Each row is a point on a tangle of strands that fork, close into loops and nearly touch. The rows are in no order.
In the rows, zero is written as 128.
Points whose rows are less than 46.3 apart are linked; no others are. Some points are linked to none.
J788: 137	156	134	109	160	128	112	150	131	156
J568: 88	84	126	123	99	126	111	88	127	106
J337: 138	122	158	105	108	82	120	96	148	161
J934: 143	155	131	127	98	84	152	149	187	124
J906: 151	127	148	113	71	96	88	137	153	80
J311: 114	145	103	123	161	114	101	177	126	116
J63: 129	103	153	121	100	104	96	76	126	120
J621: 149	97	141	94	93	94	77	105	145	126
J8: 107	135	133	146	139	159	136	94	131	125
J838: 129	142	143	116	121	101	137	120	171	161
J930: 85	71	106	108	95	128	115	106	128	101
J396: 89	121	124	150	103	126	142	113	151	81
J637: 115	141	92	154	163	142	106	145	113	98
J808: 157	148	120	147	103	105	153	130	194	133
J837: 142	117	165	132	105	104	106	67	126	122
J532: 113	78	103	77	100	103	118	124	146	131
J956: 163	142	120	159	105	110	143	108	189	143
J944: 136	113	183	95	138	145	148	139	94	149
J921: 127	167	108	147	88	138	175	155	150	94
J872: 165	113	167	129	167	127	141	152	78	117
J749: 126	122	64	169	157	113	127	134	88	133
J404: 107	130	112	126	171	121	105	144	70	123
J574: 126	152	133	113	100	91	151	166	183	127
J511: 181	158	118	130	160	116	118	150	117	165
J639: 191	143	154	140	141	153	153	124	118	160
J746: 113	171	115	121	106	131	157	186	144	98
J995: 121	171	116	129	89	117	172	162	156	102
J427: 130	91	120	104	78	106	92	125	141	80
J436: 113	156	107	152	102	147	165	150	152	84
J674: 150	136	178	99	130	122	153	125	126	171
J310: 84	127	124	125	135	156	122	140	139	110
J889: 132	155	119	122	154	132	115	157	154	140
J649: 135	138	105	173	138	181	128	111	141	122
J239: 65	101	118	117	116	155	123	137	134	98
J465: 117	106	159	81	134	150	129	142	88	154
J955: 166	136	127	168	108	146	147	80	160	160
J17: 139	130	90	189	131	193	117	111	128	115
J235: 153	127	166	145	110	105	123	60	128	131
J582: 85	99	132	94	129	159	123	121	108	139
J759: 95	141	115	142	132	156	136	151	145	91
J64: 171	116	101	167	142	113	146	137	69	151
J680: 97	127	124	155	119	137	142	102	157	99
J600: 100	134	124	94	142	130	107	173	140	138
J407: 135	156	124	129	141	134	130	140	168	147
J690: 115	103	134	109	97	92	110	113	152	127
J236: 167	136	139	159	114	132	153	71	150	155
J156: 125	118	149	123	164	139	126	141	57	117
J984: 132	119	66	171	148	111	142	133	81	150
J136: 121	128	147	102	116	97	127	116	158	165
J253: 100	84	103	76	108	119	124	135	144	142
J232: 115	124	150	122	156	161	123	128	68	119
J278: 105	132	141	128	152	167	120	116	95	123
J666: 160	136	151	155	114	110	138	63	143	141
J651: 98	104	120	79	115	121	121	149	152	151
J435: 69	83	112	109	106	144	124	123	133	105
J917: 148	114	79	173	136	111	148	134	76	165
J652: 158	134	186	115	127	129	167	114	125	160
J171: 108	151	109	121	141	128	117	192	137	97
J882: 112	165	109	119	119	134	143	197	136	93
J702: 188	136	161	145	127	154	165	108	128	162
J408: 114	140	132	100	115	105	135	171	178	140
J892: 83	97	136	102	117	149	125	105	116	136
J684: 110	136	123	154	130	151	140	104	155	117
J367: 145	154	112	118	170	93	104	161	108	153
J76: 90	143	113	149	111	153	153	146	146	76
J537: 152	113	154	114	85	113	72	113	158	91
J497: 96	123	122	104	157	145	97	149	84	129
J204: 164	140	129	161	132	177	140	104	122	149
J121: 157	111	186	112	156	141	145	154	90	129
J904: 117	134	75	162	167	123	111	143	96	106
J14: 155	126	108	155	160	110	143	135	66	136
J485: 165	136	112	169	103	143	142	105	180	153
J3: 102	142	103	146	155	156	115	152	129	90
J701: 130	147	135	127	131	121	138	124	172	149
J333: 139	144	109	161	154	171	121	117	118	125
J183: 172	135	174	132	123	127	170	95	129	159
J373: 104	125	129	87	113	109	126	166	169	146
J567: 139	125	157	159	136	178	162	83	102	123
J330: 146	106	146	109	92	98	75	105	154	109
J88: 177	148	156	125	152	142	142	136	107	158
J615: 136	145	160	99	137	125	136	129	135	173
J948: 129	148	148	103	147	131	123	139	136	163
J113: 143	135	101	139	168	93	134	142	74	146
J504: 145	114	154	130	166	125	136	149	58	112
J61: 147	110	155	97	99	82	94	98	142	148
J11: 147	149	105	128	170	99	115	150	93	148
J614: 107	93	138	121	99	112	106	81	125	116
J836: 119	140	122	148	162	166	117	119	100	116
J490: 95	111	129	150	86	117	128	109	143	65
J563: 130	73	98	80	95	99	106	118	142	113
J78: 131	146	83	140	166	100	107	168	120	123
J943: 125	132	151	147	141	174	148	91	107	128
J899: 86	111	126	95	141	161	106	139	104	133
J912: 108	133	94	142	173	113	111	139	77	117

A fork is a point with three links, a tip a point with one. Leave the first point through the second and follow the links. Name the first fork or tip that comes.
J921; J436 | J759
J995; J746 | J78
J396; J680 | J567
J278; J836 | J17
J674; J652 | J88
J497; J899 | J892
J14; J113 | J367
J917; J984 | J904

How many points has the smallest loop of links through each point below? Write - if it is on no loop.
J984 | -
J948 | -
J836 | -

Name the points in between on the shortest way along the links from the first point to the second, in order.
J485; J934 | J956 J808
J639; J674 | J702 J183 J652
J435; J837 | J930 J568 J614 J63
J404; J310 | J912 J904 J637 J3 J759
J14; J367 | J113 J11
J567; J684 | J943 J8
